Points, in no order, along strands that fork, close into loops and pass close to each other.
Points whose rows are less than 88.7 apart are linked; no others are.
Rovi: [ 40 -15 -42  -9  -9  12  27 -10  24  -9  25  24 -17  32  11  14  16   6
   1  24]
Novot: [  8   3 -23 -40  28 -21   1 -27  29 -24  -9  18   6  -2  34  26  28   7
 -34   4]
posuv: [-21  -4 -14  -7   9 -31 -14 -21  -6 -16 -22  11  10   7   9  -8  25   9
 -31  11]
laru: [-28 -18  22  58  19 -29  -5  27 -21  33   2  30  20 -18 -12 -18 -29 -38
 -38 -14]
Lasin: [ -5   8  -1  11  18 -20 -10  54 -15  -9  15 -66 -24 -23  11 -17 -39  24
 -29   5]
Palub: [-21 -11  11  22  -7  49  23 -13 -20  24 -14   8  40  -7   9 -32   1 -68
 -27 -17]
ger: [ 26  12  25 -34  19   2 -18   4   2   4   6  -8  15  44   8   0   7  43
  10  30]
Dem: [ 53  26  14 -47  12  21  -4  -5  52 -35  42 -33 -22 -13  22  47   8  37
 -11  -5]
novu: [-45 -21  15   9   5   4  -5 -17 -33  41   1   1  13  23 -18 -27 -28   1
  -4 -10]
vav: [-39   6  35  -8 -27 -27  25  79 -20 -12  20 -32  15 -38  14 -35 -37  19
 -14 -39]
lekib: [ 24   9  -1  -6  29  37 -22 -11  -5  -5 -24 -10  19  41 -23  21  -6  24
  28  33]
Nezip: [-13  -2  25  56 -38 -37 -15  12 -23   4  -6   8  -3 -37  10 -38  -5 -25
  19 -34]
viba: [ 25  16 -64 -39   5   3 -21 -28  21   1 -18   3 -19   4 -13  35  30  40
  52  12]
Rebor: [-19 -10  33  23  -8  19  23 -20 -23  57  15  25  24  32   0  -8  -3 -12
  -3 -16]
fulu: [  4  11 -41 -35  24  18  -8 -48  51 -47  -7  -5 -36  22 -23   8  -9  38
  19  26]
lur: [-11 -10  21  -7  14  13  22   2   1  30   4 -10  12   8  18 -48 -14 -46
 -23 -30]
mabus: [  2  -1 -14 -29 -14   9  17   9  20 -18  18 -45  -5 -21 -35  47  10  23
 -37  13]
ledo: [-55  16  24  54 -59 -19 -15  49 -14  22  26   0  25 -27  28 -60 -34 -20
 -21 -39]
Rerip: [ -8 -29   9  15  -2  16 -17   0 -25  10   0 -13  16   5  -3  -2 -31  16
  -5  12]
Funi: [  1  -8  15   0  -4  -8  -2  14   3 -33 -26 -12 -18  19   0   2   7 -25
  23  13]
Derak: [ 19 -21  -8   9  12  20  19  38 -19 -30  30  11 -34  -4  23  11   8  -8
 -29  35]
gizam: [ -9 -18  42  17 -40   4  22  12  20  25  21 -25  -2   0  21 -27 -13  10
  16 -27]
Dusof: [-16 -15  28  33   3 -22   0  39   4 -46 -11  27  11 -23 -27 -30 -11 -25
 -30 -19]
vas: [  8  11 -33 -46  -6 -40 -12 -28  25 -23  -4 -16  -4 -12  -8  52  19  39
  20  22]
losa: [ 31  50   3 -20   5 -10  11  -9  16 -43 -11 -45  15  -3  -1  25 -28   8
  -5  31]
bami: [-41  19   6  51 -36 -39 -21  16 -25  -1  -3   0  16 -51  36 -32 -26  -2
 -10 -21]
daz: [ 45  -5 -70  -6  14  36   9 -21  31  13  13  66 -13  47  -3   5  -2   3
  18  -2]
lipep: [ 28 -26 -35 -22   8 -30  -7  -4  -8   9 -19  23  -5  47  20  -1   3 -13
  36   1]
sok: [  9   2  29  32 -40  10   8   7 -13 -33   0 -29   1  10  -7 -26  -5 -14
  33  14]
didub: [-22 -44 -18   3 -27  11  17   0  13   3   3 -34  -9 -23 -25  17  11  32
  -4  12]
pog: [  3  -8   3  12  24 -13 -11  31  18 -44  14   5 -30 -17  34  14  13   9
 -33  31]
noko: [ 32  -7  12   1  25   7  26   6   5   2 -22   6   8  33 -12 -37 -13 -30
 -16 -16]
lage: [ 22  10  -3   4  39  19  28 -22  13 -11  -8  25 -20 -11  -9  35  42  18
  -4  19]
volel: [ 20  -8   7  43 -19  -9  -4 -39 -22  34  15  64   9  25  -8  13  42  -8
   9  -1]
dov: [ 44  29 -21 -30  43  27  23   1  41 -18   1  10 -23   5 -21  70  25  19
  10  35]
luvi: [  9  46 -67 -55  22  33 -20 -31  59  -7  -2  29   2  15   0  39  15  47
  59  -5]
Difim: [-38 -26  21  43 -27  14  -1  23 -57  56  15   8   8 -28 -28   4 -34 -38
  20 -38]
seku: [ -3   5  -1 -22  -4  -5  40  32 -22  11  12 -57   9 -30 -18  19   2  23
 -41   0]
Tupev: [ -5   5   8  12  23  -5  21  -3 -13  -3   5  37 -22   7  10  28  47 -14
  31   8]
bik: [ 37  -5  10 -22  18   8   6   4  -2  -1 -10  -9  27 -17  16  10   7  26
 -23 -17]
repin: [ 37  18 -21 -44  33 -24  14 -22  26 -39 -18  27 -20  16  -4  25   4   9
   6  -5]
nofu: [-30  -9   5  55   7 -35  16  40  -8  -8 -17  10   0 -38 -24 -27 -36 -38
 -28 -11]
tulo: [-23 -29  34  18  11 -13   3  19  28 -27  -1   1   0  -9  23 -41 -23 -16
 -42  -7]
bos: [ 19 -16 -14  10  20  25 -11  -9 -39  25 -14  23  24  25  -3  24 -23   4
  18  16]
Tonos: [ 48  42  -4 -62  20  34 -19 -30  78 -51  15 -17 -23 -14  -3  64  -5  40
  -4  13]
vamug: [  6  -1  30  43 -51 -12  -6  -2 -66  12  14  17 -25 -10  -5 -40  -9 -19
  14 -31]
gana: [-20 -38  -7 -17   9  23  10 -14 -13  -9  -5 -14 -11   9 -22  11   4  35
  10   2]
padab: [ -7 -34  20  35 -31 -16 -46  -4 -24  26  39  58 -22  17  -4 -33  25 -87
   4 -14]
nug: [-14 -25  11  30 -36  19 -26 -32 -20  47  24  32 -13  15 -13 -34  45 -59
  11 -10]
Komu: [ 19  40  34  12   4 -11  22 -37  16 -40  -7 -29  -8  21   4  23  -7  20
   5  36]
Pudim: [ 26  -3  15  26 -15  20 -44 -28 -13  53   7  61  17  15  -5  -6  39 -53
  16 -18]
puvug: [ -5  -1  27  39  15  -6 -12 -27 -42  58  10  35  -1  11   5  -5  24  -4
   7   8]
bamev: [ 21   6 -34  14  20  34  -3 -31  -1  34  -5  53   0  25 -10  13  -1   6
  30   3]
zinud: [ 19   0 -27 -46  25  -9   5 -27   4 -14 -41  32  -7  20  -8   7  11 -21
  35  -6]
Vuzo: [-18 -30  23  21  35 -13   4   4  29 -37  11 -19 -32 -26   0  -8  -8  20
 -30   9]
pefen: [ 19 -13  23   6   0  26  -5  -8 -25   5 -31  28   1  22 -13 -29   2 -19
   7 -25]
Bizam: [ 42  -3   5 -45  35  22   5   4  45 -11   2  -6   9   0  42  37   0  45
  -2  -5]
bul: [ 12  10   5  12  33  -6   2   7 -21 -12 -17  39 -39  20  10  -8  13 -29
  24  22]
kov: [-30  18  48  37 -45 -12 -32  42 -84  50  45  25  29 -12 -30 -53 -29 -48
 -27 -50]
vipe: [ 23   6  -1 -57  55  -7  10  -8  44 -35 -10  16 -17   2 -28  60  11  29
  15  10]
Kenag: [ 10 -16 -19   5 -18 -50 -17   0 -27  25  -8  11 -20  16  10 -15  -1 -11
  22  12]
Zisaf: [ -7  26  15 -20   3 -32 -23   4   9 -31 -16 -57   7 -19  20  10 -31  20
 -13  28]
duz: [  1  -2 -22   8 -18  28 -13 -47   2  11 -31  25  21   3  11   6  33 -36
  12  -4]
tade: [-23 -15  33   0  20 -30  10   0  13 -13 -23 -25  25  -4 -28  34 -15  35
 -13   9]
lape: [  8  29 -58  -6  -2  27 -26 -61  41   9 -35  21  24  30  -8  24   2   3
  22  28]
pigim: [-38 -35   1  29 -36  -3  18  26  10   0  20 -30  -4 -25  11  -4  -6  33
  12 -12]
viza: [-37 -16  22  32 -24  19 -14  22 -41  26   9   1   8 -12  -5 -11   7 -44
  19  -2]
fep: [  3 -36 -35  19  -3  -2  27   8 -14  -6  23  20 -16  13  -3  -2   4 -19
 -17  17]
zop: [ 10  30 -38  -4  35  23 -25 -60  53 -14 -36   9  -5  31 -16 -10 -10  30
  40  19]
pakoz: [-14  -3 -55 -15  -9  -5 -13 -50  22   6 -34  21  41   4 -11  13  17 -25
   3  16]
Laf: [ 56  17  -5 -61  31  22  -4   4  38   9   9   0   1  47  28   8  19  34
  16  15]
fidi: [-10  19  28  61 -42   4 -13  31 -77  28  35  14   3  -5 -21 -57 -21 -45
  -3 -18]
Tupa: [ 31  29 -47 -75  29  29  -1 -26  72 -20  22   8 -19   3  13  41  -1  33
  25   1]
pizaz: [ 14  25  -3 -29  57  32   6 -38  32  19  -7  28 -20  20  10  13  49  23
   8  10]
notik: [ -1  -6  -1 -23 -28 -10  11 -18  12  30 -29 -26  10 -13  32  -1   6 -17
  13 -13]
zaf: [ -4 -22 -22 -19 -15  26   6 -38  22  30 -11   7  20   6  34  16  26 -11
  26 -28]
Kam: [  9   8  12 -27   6  -3 -22  34  10 -12  23 -72  -9  -8  11  13 -11  36
  -8  23]
nuzep: [-23  20  19   5  -3 -21  12  66 -22  -9  -9 -52   9 -53 -14 -28 -55   5
 -21  -8]
tigof: [-34 -15  38  -1 -28 -17  38  43 -13  23  27 -19  21 -10  21 -27 -21  -3
 -18 -44]
bopud: [-23  17  19  -1 -13 -20  26  27  12   4 -23 -48  -3 -51  -2 -20  10 -22
 -24 -32]
neve: [ 15 -24  -2  -7  -8   7  18  50 -22  -3  14 -20  19 -31  -4  -3  14  16
 -33 -13]
tabo: [-49  13  30  21 -28   1  -2  37 -53   2   8 -19  14 -19  -3 -44   9  -8
 -11  -9]
rikod: [-78  44  27  49 -60 -17 -12  61 -50   7  22 -10  -4 -32  -8 -63 -11 -12
  -7 -21]
Zem: [-30  -3  15  -3  12 -23  11  36   3 -15 -22 -41  10 -31 -38  14 -39  -1
 -10   3]
ruva: [ 29  16 -25 -44  13 -26 -18  -5  31 -40   2 -27   9  10  19  51 -18  25
   7  52]
gevi: [-34  12  -8 -13 -19  -7  25  -5  -7  27 -24 -44  12 -30  -1   1  -8 -27
 -12 -12]
Leva: [-18 -15 -14  11 -13 -51 -23   4 -21   6   3 -13 -16   4   9 -20  15   6
 -27  17]
muf: [-22 -17 -39 -12   7  28 -14 -36  25 -18  20  -7 -23  19  -4  19  -4  45
   2   9]
fumit: [ 23  11   1   9 -41   6   5 -10 -35 -14 -20 -18  11  10 -15 -31   5 -13
  -7 -21]

How many points has the smallest loop of links through each point below? Write - if it is on no loop.
bik: 12
vas: 22
zinud: 7
fumit: -

A piece is all that can be reached along the links. How many separate loops has the piece of each point below (a circle has one, a figure eight two, a Y none), and how many tips (points with one link)?
bami: loops 0, tips 2
lur: loops 1, tips 2
bos: loops 2, tips 5

A fork is a point with three links, a tip a point with one. Leave the first point through the second and follow the links. Name the first fork or tip that comes.
kov, fidi: Difim
daz, Rovi: laru
lur, noko: lage
gevi, notik: gana
